Points on a hilly landscape, in no order, each with its height.
From any point a climber steps to the highest of the 4 points nearest to it. It stops when none of these is higher. Distance is the straight distance between rows; heights are no part of it.
Lekik: -7, -8, 4, 8, -16, 14, 7, -4, 18, 2, -3, 5, 8, -12, 3, -13, 7, -8, 1, 21, -8, -8, 7, 6, 8, 3, 12, 3, -2, 9, -10, -19, -10, 2, 3, -5, 2, -14  height 698
vibof: 26, 12, -7, -38, -4, 3, -8, -7, -13, 5, -9, -22, -1, 17, 5, 2, -18, -16, 5, 7, -12, 15, -3, -16, 4, -32, -2, 19, 9, 19, 2, 15, 18, -26, 18, 13, 1, 3  height 468
tigam: -13, -9, 2, 19, -13, 14, 19, -1, 25, 6, -6, 15, 7, -18, 4, -18, 5, -9, 1, 20, -9, -17, 8, 16, 3, 14, 8, -2, -5, 18, -12, -19, -16, 9, 4, -1, -5, -21  height 635
pur: -3, -7, 5, 3, -13, 13, 4, -5, 14, -2, -2, 0, 8, -8, 3, -11, 10, -5, 0, 19, -6, -2, 6, 1, 5, 3, 10, 5, -1, 5, -4, -20, -7, 1, 3, -4, 3, -8  height 736
mupu: -18, -4, -7, 16, 23, -25, -10, 16, -19, -9, -5, 21, -7, 2, -4, 20, 13, 10, 0, -37, 23, -15, -7, 5, -9, 25, -3, -14, 0, -24, 10, 23, -9, 21, -22, -12, 6, 12  height 527
Gof: 32, 7, -12, -42, -3, 3, -5, -8, -17, 5, -9, -24, 0, 17, 9, -4, -19, -19, 5, 16, -17, 19, -4, -18, 1, -37, -2, 26, 13, 22, 1, 13, 20, -25, 21, 16, 0, 0  height 256
Konaf: 7, 1, 4, -12, -13, 10, -2, -6, 9, -6, -8, -12, 5, 0, -1, -1, 4, -2, 1, 11, -6, 4, 0, -6, 5, -4, 4, 5, -2, 2, 2, -15, 3, -6, 4, -4, 6, -2  height 722
Gegap: 7, -6, 6, -8, -20, 15, 14, -14, 16, 12, 4, -12, 5, -10, 9, -12, -4, -17, -1, 30, -10, -1, -5, -5, 20, -16, 9, 7, -5, 16, -23, -15, -8, -9, 2, -1, -2, -13  height 336
vad: 17, 5, -7, -26, 8, 3, -7, 3, -9, -7, -9, -11, -1, 10, -10, 12, -10, -6, 9, -5, 8, 7, 4, -8, -3, -16, -1, 6, 4, 4, 7, 14, 16, -22, 14, -2, 8, 6  height 459
ful: -34, 0, 2, 44, 9, -29, -4, 10, 2, 0, -2, 27, -7, -15, -16, 4, 6, 24, -20, -29, 13, -16, 7, 9, -17, 29, 1, -18, -2, -17, 12, -4, -13, 29, -24, -8, 0, -2  height 504
mufi: -22, 2, 7, 30, 1, -10, -1, 4, 6, 3, 12, 8, -7, -10, -1, -6, 7, 15, -12, -18, 2, -3, 6, 8, -6, 17, -3, -14, -2, -14, 9, -4, 0, 16, -15, 0, -5, 3  height 760
pifa: 9, -1, 0, -9, -2, 8, -3, -3, 6, -10, -8, -10, 3, 0, -2, 2, 4, 1, 2, 3, -1, 5, 3, -3, -2, 0, 0, 3, -1, 0, 10, -13, 7, -5, 8, -4, 5, 3  height 697
vesi: -16, -2, -2, 21, 15, -22, -5, 13, -8, -1, 0, 8, -11, -5, 1, 12, 8, 13, -6, -35, 16, -8, -2, 4, -5, 20, -5, -11, -4, -19, 8, 16, -2, 13, -18, -11, 0, 8  height 376
vug: -29, -1, -4, 36, 16, -31, -5, 12, -5, -3, -5, 22, -8, -13, -10, 8, 8, 19, -16, -34, 18, -15, 4, 7, -15, 27, 2, -15, -3, -18, 13, 3, -11, 27, -25, -11, 2, 4  height 413
nit: -7, 1, 3, 19, 13, -7, 0, 2, 0, -1, 10, -1, -8, -4, 3, 1, 3, 11, -5, -20, 6, 4, 3, 4, -5, 15, -9, -9, -6, -10, 11, 2, 5, 9, -6, -2, -5, 9  height 681
vaba: 4, -2, 6, -9, -17, 13, 1, -8, 12, -1, -5, -9, 6, -3, 1, -7, 7, -5, 0, 16, -7, 2, 1, -6, 11, -5, 8, 6, -1, 3, -3, -17, -2, -5, 3, -5, 5, -6  height 731
gotus: -30, 2, 5, 39, 2, -23, -3, 10, 5, 2, 3, 17, -9, -14, -10, 2, 8, 22, -18, -25, 8, -12, 7, 11, -11, 22, 2, -16, 0, -18, 10, -2, -7, 21, -22, -7, -3, -2  height 180
dafe: 12, -8, 2, -8, -18, 17, 23, -18, 18, 19, 7, -16, 4, -17, 11, -15, -15, -19, -2, 37, -9, -3, -7, -1, 17, -21, 5, 8, -6, 23, -28, -17, -9, -13, 10, 4, -5, -14  height 170
zeka: -37, 2, 13, 40, -10, -9, 3, 7, 16, 6, 7, 25, -1, -15, -16, -10, 13, 21, -13, -12, 0, -19, 7, 19, -8, 24, -2, -28, 6, -6, -2, -10, -12, 23, -20, 6, -10, -11  height 426
senas: 17, -8, 1, -17, -16, 15, 19, -20, 10, 15, 4, -22, 6, -11, 13, -13, -10, -18, -1, 40, -10, 2, -10, -6, 14, -22, 3, 12, -1, 21, -27, -15, -6, -14, 11, 4, -6, -8  height 123
rata: 21, 14, -9, -34, 1, 3, -14, -3, -15, 2, -9, -16, -1, 17, 0, 7, -17, -16, 6, -1, -1, 11, 0, -15, 4, -29, 1, 15, 9, 13, 1, 21, 20, -30, 16, 8, 6, 5  height 346
ludo: 13, 1, -12, -22, 23, 0, -9, 8, -22, -12, -1, 0, -2, 16, -12, 14, -9, -1, 12, -7, 15, 9, 1, -8, -7, -17, -1, 7, 5, -4, 3, 24, 10, -18, 16, -8, 8, 11  height 488
remo: 10, 3, -12, -17, 31, -3, -14, 7, -34, -13, 10, 9, -4, 25, -8, 16, -8, 5, 11, -11, 12, 14, -4, -7, -6, -13, -1, 9, 4, -13, 2, 32, 2, -10, 10, -9, 4, 14  height 805
Sadu: -15, -7, 4, 23, -8, 12, 13, -1, 20, 5, -1, 17, 8, -14, 1, -18, 8, -6, 1, 17, -6, -13, 9, 13, -3, 18, 6, -6, -1, 13, -11, -19, -14, 14, 0, 6, -6, -12  height 799
Gov: -5, -6, 4, 8, -4, 11, 0, -5, 11, -5, 1, 1, 6, -6, 2, -10, 9, 0, 0, 12, -3, 1, 8, 2, -3, 10, 5, 0, 0, 0, 3, -20, -3, 6, 3, -2, 1, -2  height 594
fom: 36, 5, -15, -46, -1, 5, -1, -5, -18, 2, -10, -30, 3, 16, 12, -6, -18, -21, 4, 29, -20, 20, -4, -18, -4, -45, 2, 33, 15, 24, -1, 11, 21, -28, 25, 18, -2, 0  height 549
solin: -2, 12, -13, -8, 23, -14, -26, 20, -37, -16, 7, 27, 1, 29, -1, 28, 6, 13, 8, -31, 10, 5, -5, -2, -4, 4, 3, 6, -2, -40, 8, 43, -3, 9, -16, 3, 16, 23  height 584
Gevu: -5, -3, 3, 12, 2, 6, 0, -3, 8, -4, 5, -1, 2, -5, 2, -9, 7, 5, -2, 4, -1, 4, 7, 3, -6, 12, 0, -3, -1, -4, 7, -17, 1, 8, 2, 1, 0, 4  height 173
dosi: 23, 11, -2, -32, -9, 3, -8, -5, -5, 1, -12, -20, 0, 14, 0, 6, -14, -12, 6, 3, -7, 10, -2, -12, 7, -24, -2, 11, 5, 12, 3, 8, 16, -22, 12, 8, 4, 2  height 659
budav: -7, -1, -2, 11, 18, -16, -6, 12, -15, -2, 4, 8, -10, 5, 4, 15, 4, 9, 3, -33, 16, -2, -4, 2, -2, 17, -10, -7, -4, -17, 7, 25, 2, 8, -11, -9, -2, 9  height 778
lok: -17, -1, 7, 26, 1, 3, 2, 0, 9, 2, 14, 7, 0, -7, 1, -13, 8, 8, -5, -1, -3, 0, 8, 7, -7, 16, 0, -12, 0, -4, 4, -14, -1, 15, -7, 6, -6, 2  height 809
pab: -2, -5, 5, -2, -17, 14, 3, -6, 15, 2, -3, -4, 8, -9, 3, -11, 8, -7, 0, 21, -7, -4, 3, 0, 9, -2, 11, 6, -2, 7, -9, -17, -6, -2, 2, -6, 4, -10  height 751
vumor: 12, -2, -4, -11, 14, 1, -3, 3, -4, -10, -4, -7, -2, 4, -6, 8, -5, 2, 7, -10, 8, 8, 3, -2, -6, -1, -7, 2, -2, -1, 12, 3, 9, -8, 11, -6, 3, 6  height 519
gopig: -37, 1, 14, 44, -8, -15, 0, 8, 14, 5, 5, 28, -2, -16, -19, -7, 12, 25, -17, -16, 3, -20, 7, 19, -12, 26, -1, -26, 6, -8, 2, -10, -14, 24, -20, 2, -9, -13  height 507
seru: 18, 2, 6, -24, -20, 9, 4, -15, 5, 7, -3, -21, 6, 5, 6, -3, -3, -12, 1, 20, -14, 8, -10, -12, 14, -19, 0, 9, 1, 12, -9, -10, 1, -12, 5, 5, -1, -4  height 606
sez: -5, 5, -9, -2, 21, -14, -19, 19, -34, -12, 5, 25, -3, 24, -2, 26, 7, 11, 10, -30, 13, -2, -7, 1, -3, 10, -2, -1, -1, -34, 7, 39, -3, 10, -15, -4, 10, 17  height 631
vora: 19, 10, -3, -29, -5, 5, -8, -3, -4, -2, -13, -17, 0, 11, -4, 9, -12, -8, 7, -1, -3, 8, 0, -12, 5, -21, -1, 9, 3, 10, 6, 9, 16, -22, 12, 4, 6, 3  height 677
rofu: 15, -8, 0, -10, -14, 18, 24, -20, 20, 19, 5, -18, 3, -19, 14, -16, -18, -21, -3, 42, -9, -3, -6, -1, 14, -24, 4, 10, -6, 25, -30, -19, -7, -16, 15, 4, -6, -13  height 155
nari: -26, 1, 10, 33, -3, -5, 0, 4, 12, 6, 14, 13, -3, -10, -4, -10, 9, 14, -11, -9, -1, -7, 7, 12, -6, 19, -1, -18, 1, -10, 3, -8, -3, 18, -15, 6, -8, -1  height 772
tulub: 16, 7, 2, -23, -13, 6, -3, -6, 4, -3, -11, -17, 2, 6, -1, 5, -4, -5, 2, 5, -6, 7, -1, -10, 8, -12, 0, 7, 1, 6, 5, -5, 10, -15, 8, 0, 4, 0  height 862
Kufod: 11, -3, -7, -11, 26, -2, -6, 7, -19, -9, 4, 2, -5, 13, -6, 12, -7, 4, 12, -14, 14, 9, -1, -2, -6, -4, -9, 2, 0, -2, 7, 20, 7, -8, 12, -9, 2, 10  height 854
pozo: -8, -1, 4, 17, 7, -1, -1, -1, 5, -3, 10, 0, -2, -5, 3, -7, 4, 10, -4, -6, 2, 6, 6, 4, -7, 14, -4, -7, -4, -7, 10, -11, 3, 10, -4, 1, -4, 7  height 441
Pud: 0, -7, 4, 1, -21, 16, 19, -9, 23, 13, 2, -2, 4, -15, 8, -13, -5, -15, -2, 29, -10, -9, -1, 4, 19, -12, 12, 3, -9, 19, -22, -15, -10, -8, 2, -4, -2, -19  height 850
zik: 29, 8, -3, -37, -11, 3, -3, -9, -9, 6, -8, -23, 1, 16, 6, 1, -15, -14, 3, 13, -16, 15, -7, -15, 6, -29, -4, 17, 7, 18, 0, 4, 15, -20, 16, 14, -1, 1  height 687
kovan: -19, -3, -5, 21, 20, -27, -7, 15, -13, -5, -5, 17, -8, -6, -4, 16, 11, 13, -4, -37, 21, -13, -4, 4, -9, 24, -2, -12, -2, -21, 11, 19, -7, 20, -23, -13, 5, 9  height 489
gerem: 17, 8, -1, -24, -9, 5, -5, -3, 0, -4, -13, -16, 1, 7, -5, 6, -6, -6, 4, 0, -4, 7, 0, -9, 5, -14, -1, 7, 3, 5, 7, 1, 13, -16, 9, 1, 7, 0  height 752
vup: 5, 4, -11, -9, 29, -7, -16, 10, -35, -10, 12, 15, -4, 28, -2, 18, -4, 8, 11, -18, 11, 11, -6, -3, -3, -3, -4, 9, 0, -20, 2, 38, -1, -1, 2, -9, 3, 15  height 693
Pez: 14, 10, -12, -29, 17, 2, -13, 4, -21, -9, -5, -8, -2, 15, -12, 14, -12, -9, 12, -3, 12, 8, 2, -11, -5, -24, 3, 10, 8, -1, 0, 27, 14, -28, 16, -4, 10, 10  height 317
rofo: -41, 3, 11, 52, 0, -25, -1, 9, 8, 1, -1, 35, -2, -14, -24, 1, 8, 31, -19, -21, 10, -20, 8, 18, -20, 32, 0, -25, 2, -10, 6, -14, -19, 31, -21, -3, -6, -11  height 875
Lanem: -5, 0, -3, 7, 20, -16, -9, 14, -20, -3, 5, 12, -10, 11, 3, 19, 4, 8, 7, -32, 16, -3, -7, 3, -1, 15, -9, -6, -2, -19, 4, 30, 0, 9, -12, -10, 0, 10  height 768
Direz: 6, -3, -1, 6, -21, 19, 36, -16, 34, 23, 3, -8, -3, -27, 10, -18, -24, -19, 0, 39, -13, -10, -3, 12, 15, -21, 3, 1, -14, 27, -24, -26, -6, -12, 17, 5, -10, -22  height 648
pon: 16, 4, -1, -21, -3, 5, -5, -2, 2, -8, -12, -15, 2, 5, -5, 6, -4, -3, 5, -1, 0, 7, 1, -8, 4, -10, -1, 5, 1, 4, 9, -2, 12, -15, 11, -1, 8, 3  height 689
bafip: 2, -3, 0, 7, 13, -2, -1, 0, 0, -5, 5, -5, -4, -1, 2, 0, 1, 8, 1, -11, 5, 9, 4, 2, -6, 10, -9, -4, -5, -5, 13, -4, 5, 5, 4, -2, -2, 8  height 482
Gar: 20, -5, 4, -23, -17, 15, 12, -19, 5, 12, 2, -23, 6, -2, 12, -9, -8, -16, 1, 36, -14, 8, -13, -11, 13, -23, 0, 12, 2, 18, -21, -14, -3, -14, 10, 6, -5, -6  height 71
moduv: 18, -10, -1, -14, -13, 19, 23, -21, 15, 19, 4, -23, 6, -19, 13, -16, -16, -22, -2, 45, -9, -1, -6, -3, 12, -24, 3, 12, -3, 24, -30, -18, -6, -16, 17, 5, -6, -11  height 147
Deg: 19, 6, 3, -26, -18, 6, 0, -9, 2, 1, -8, -20, 3, 8, 3, 1, -4, -10, 1, 11, -11, 9, -6, -13, 12, -18, 0, 9, 1, 9, -1, -6, 8, -14, 7, 5, 2, -3  height 804
sonuk: -9, -1, 1, 18, 15, -14, -2, 8, -5, 0, 6, 2, -10, -2, 4, 6, 4, 10, -4, -30, 11, 1, -1, 4, -3, 17, -8, -8, -6, -15, 9, 13, 4, 9, -11, -8, -5, 9  height 747
puve: -32, 0, 12, 38, -10, -3, 9, 5, 19, 8, 9, 24, 0, -15, -12, -15, 12, 13, -10, -7, -2, -16, 4, 19, -5, 24, -3, -27, 6, 0, -6, -12, -10, 20, -19, 12, -12, -10  height 650
nov: -10, 2, -13, 1, 23, -21, -19, 22, -33, -17, 1, 31, -1, 20, -7, 26, 13, 14, 9, -35, 18, -10, -7, 3, -11, 17, -1, -9, 1, -37, 14, 33, -8, 21, -21, -2, 12, 18  height 569
Vudig: -16, -5, 6, 23, -5, 11, 8, -1, 16, 2, 6, 15, 7, -10, 2, -17, 10, -2, 0, 13, -4, -8, 10, 11, -5, 18, 5, -8, 1, 7, -5, -19, -10, 15, -2, 7, -6, -4  height 817
Sonor: -27, -1, 10, 33, -7, 2, 11, 3, 18, 8, 11, 21, 1, -13, -6, -18, 11, 7, -5, 0, -3, -14, 6, 17, -5, 23, -2, -22, 5, 2, -7, -15, -8, 20, -14, 13, -11, -8  height 827
molu: -3, 2, -5, 1, 22, -15, -13, 15, -28, -7, 6, 18, -6, 19, 2, 22, 4, 8, 10, -29, 15, 0, -8, 2, 0, 12, -6, -3, -2, -23, 2, 36, -2, 7, -10, -7, 3, 12  height 707
gusel: 10, 2, 1, -16, -8, 8, -3, -4, 6, -8, -10, -13, 4, 2, -3, 3, 1, -2, 2, 4, -2, 6, 2, -6, 4, -5, 1, 5, -1, 1, 8, -10, 7, -8, 6, -3, 7, 1  height 718
venor: 5, -2, 1, -1, 5, 5, -2, -1, 4, -8, -2, -8, 1, -1, -1, -1, 4, 4, 1, -1, 1, 7, 5, -1, -5, 5, -4, 0, -2, -3, 12, -12, 5, 0, 6, -3, 3, 5  height 632
bifeb: -10, -7, 5, 14, -5, 13, 3, -4, 14, -1, 2, 7, 7, -8, 2, -14, 9, -2, 1, 15, -5, -4, 9, 7, -4, 13, 7, -2, 0, 4, -2, -21, -7, 9, 1, 1, 0, -5  height 696
bir: 14, 1, -9, -18, 16, 2, -6, 6, -11, -11, -5, -7, -2, 10, -10, 12, -8, 0, 10, -8, 11, 7, 3, -4, -5, -9, -5, 4, 1, 2, 8, 12, 12, -14, 14, -6, 7, 6  height 297
ruva: 27, -5, 1, -31, -14, 11, 11, -18, -2, 11, -2, -29, 7, 3, 12, -8, -7, -15, 1, 40, -17, 9, -14, -13, 8, -27, -5, 17, 4, 20, -18, -11, 0, -16, 16, 9, -5, -4  height 49
ven: 9, 1, 7, -16, -21, 10, 3, -11, 10, 2, -3, -15, 7, -1, 5, -4, 2, -9, 0, 19, -10, 4, -6, -9, 15, -12, 5, 6, -1, 8, -9, -13, -1, -10, 2, -2, 3, -7  height 538
dase: 0, -5, 6, -4, -20, 15, 8, -8, 16, 4, -1, -5, 8, -8, 5, -11, 4, -11, -1, 23, -9, -4, 0, -3, 13, -6, 11, 6, -4, 10, -14, -16, -8, -6, 0, -5, 3, -13  height 826
tigu: -30, 2, 10, 37, -3, -14, -1, 6, 9, 5, 10, 15, -6, -12, -8, -5, 10, 19, -16, -16, 2, -10, 8, 12, -8, 19, -1, -19, 1, -14, 7, -6, -4, 19, -19, 1, -6, -3  height 713
vetig: -1, -2, 1, 7, 8, 4, -1, -2, 5, -7, 4, -5, 0, -3, 1, -4, 5, 6, -2, -3, 2, 7, 6, 2, -7, 10, -3, -3, -3, -5, 12, -12, 3, 6, 2, -1, -1, 6  height 347
minav: -5, 11, -16, -7, 26, -16, -28, 23, -38, -20, 5, 29, 3, 26, -6, 29, 9, 16, 7, -36, 12, 2, -3, -1, -10, 6, 4, 3, -2, -44, 13, 41, -4, 13, -21, 5, 19, 26  height 539
dutuv: -19, 1, 5, 30, 7, -16, -2, 7, 2, 2, 8, 5, -10, -10, 0, 1, 6, 15, -12, -26, 6, -2, 4, 6, -6, 18, -4, -11, -4, -16, 11, 4, 0, 15, -17, -4, -4, 5  height 652
Neb: -23, 0, 1, 31, 9, -23, -3, 11, -1, 1, 1, 11, -10, -13, -3, 6, 7, 17, -13, -32, 12, -10, 3, 6, -8, 20, -2, -12, -3, -20, 11, 7, -4, 18, -21, -9, -1, 4  height 76
mez: 36, 2, -8, -42, -8, 5, 3, -9, -13, 4, -10, -30, 5, 15, 10, -5, -16, -16, 4, 33, -22, 17, -9, -16, 0, -37, -2, 28, 11, 23, -2, 2, 16, -22, 24, 16, -4, -2  height 619
zev: -13, -1, -9, 6, 22, -23, -14, 19, -27, -11, -1, 26, -4, 12, -5, 24, 13, 11, 6, -35, 21, -13, -9, 4, -9, 21, -3, -11, 1, -30, 10, 29, -7, 19, -21, -8, 7, 16  height 543
boza: 8, -3, -4, -2, 24, -5, -5, 7, -14, -7, 6, 1, -6, 9, -1, 11, -4, 6, 8, -19, 12, 8, -2, 1, -6, 5, -11, -2, -3, -3, 8, 17, 5, -1, 6, -8, -3, 9  height 588
gamib: -26, -4, -6, 29, 21, -31, -8, 13, -10, -6, -7, 22, -8, -9, -7, 13, 9, 15, -11, -38, 23, -16, -1, 4, -13, 29, 0, -15, -4, -18, 14, 10, -11, 26, -25, -14, 4, 8  height 490
kemi: 0, -2, -1, 8, 20, -12, -5, 8, -11, -3, 8, 3, -10, 6, 4, 11, 0, 8, 5, -27, 13, 4, -3, 3, -3, 12, -11, -5, -4, -11, 7, 19, 5, 5, -3, -8, -4, 10  height 822
sidiz: 31, 3, -2, -38, -13, 6, 4, -13, -8, 6, -7, -27, 3, 15, 9, -2, -13, -13, 2, 24, -19, 15, -10, -15, 6, -31, -4, 19, 8, 18, -4, -2, 11, -18, 16, 15, -3, -1  height 710
zovis: 12, -2, 7, -17, -21, 13, 8, -15, 8, 8, 1, -18, 6, -2, 8, -8, -2, -14, -1, 27, -12, 4, -7, -9, 16, -18, 4, 8, -1, 14, -17, -13, -4, -11, 4, 1, -1, -8  height 51
lur: -9, -10, 2, 12, -18, 15, 13, -3, 23, 5, -4, 9, 7, -15, 5, -15, 5, -10, 0, 23, -8, -14, 8, 10, 6, 6, 11, 1, -5, 15, -13, -18, -14, 4, 4, -3, -2, -19  height 577
tizo: 31, 6, -7, -39, -8, 3, -2, -9, -13, 5, -8, -25, 1, 16, 9, -2, -17, -17, 4, 18, -18, 18, -6, -16, 3, -35, -2, 22, 11, 22, 0, 6, 17, -23, 19, 16, -1, -1  height 509
razo: 14, 4, 3, -19, -14, 8, -3, -6, 7, -4, -10, -16, 4, 3, -1, 1, 2, -5, 1, 7, -6, 6, -2, -8, 10, -10, 1, 6, -1, 4, 4, -9, 7, -11, 6, -2, 5, -2  height 770
bezu: 1, -3, 4, -4, -11, 10, -1, -6, 11, -5, -5, -7, 6, -5, 1, -7, 8, -3, 0, 13, -6, 1, 4, -3, 3, 2, 6, 4, -1, 1, 2, -19, -1, -1, 4, -5, 5, -4  height 724
totuf: -22, -3, 9, 30, -5, 7, 10, 0, 15, 6, 11, 18, 4, -10, -2, -20, 9, 3, -4, 5, -5, -11, 8, 15, -5, 21, 2, -16, 3, 5, -5, -16, -9, 20, -9, 12, -10, -6  height 852
rupo: -20, -2, 8, 26, -4, 6, 5, 0, 13, 5, 12, 14, 3, -8, 0, -17, 9, 4, -3, 5, -4, -5, 9, 11, -7, 20, 1, -15, 2, 2, -2, -16, -7, 17, -8, 10, -8, -2  height 843
bimis: -2, -6, 2, 10, -23, 16, 28, -8, 31, 15, 0, 1, 0, -21, 8, -16, -10, -16, -1, 28, -13, -14, 1, 13, 18, -11, 8, 1, -13, 22, -21, -18, -11, -7, 7, -5, -6, -26  height 694
bupe: 12, 1, -2, -13, 5, 4, -4, 0, 1, -11, -9, -11, 0, 4, -6, 5, -2, 1, 5, -3, 3, 7, 3, -3, -4, -3, -4, 3, -2, 0, 12, -5, 9, -8, 11, -4, 6, 4  height 645
genof: -19, -5, 4, 27, -7, 10, 16, 0, 20, 6, 2, 19, 6, -14, 2, -19, 8, -4, 0, 13, -5, -15, 7, 17, -5, 22, 2, -11, -1, 14, -10, -19, -13, 16, -3, 10, -8, -12  height 825
nebe: 4, 0, -5, -4, 26, -8, -10, 9, -28, -6, 12, 12, -6, 21, 0, 18, -4, 8, 12, -21, 14, 7, -6, 0, -2, 3, -8, 0, -1, -13, 2, 33, 1, 0, 1, -10, 0, 13  height 502
zifi: 25, 7, 1, -32, -15, 6, -1, -11, -2, 4, -9, -23, 2, 12, 6, 2, -10, -12, 1, 14, -16, 12, -8, -14, 10, -23, -2, 12, 4, 15, -1, -2, 9, -18, 10, 10, 1, -1  height 754

Call two points neighbours if one is among the 4 nearest of the other. Go from one point of each pair to the other, from neighbour to neighbour, staying as high as possible. Name the lowest point that can't be avoided.
kemi and Pud => dutuv
rofo and Kufod => gopig
dase and totuf => bifeb
tulub and Pud => Konaf
kemi and Kufod => vup

For each start below, name the point where the climber stops.
kovan => kemi
tizo => tulub
gotus => totuf
Gof => tulub
minav => kemi
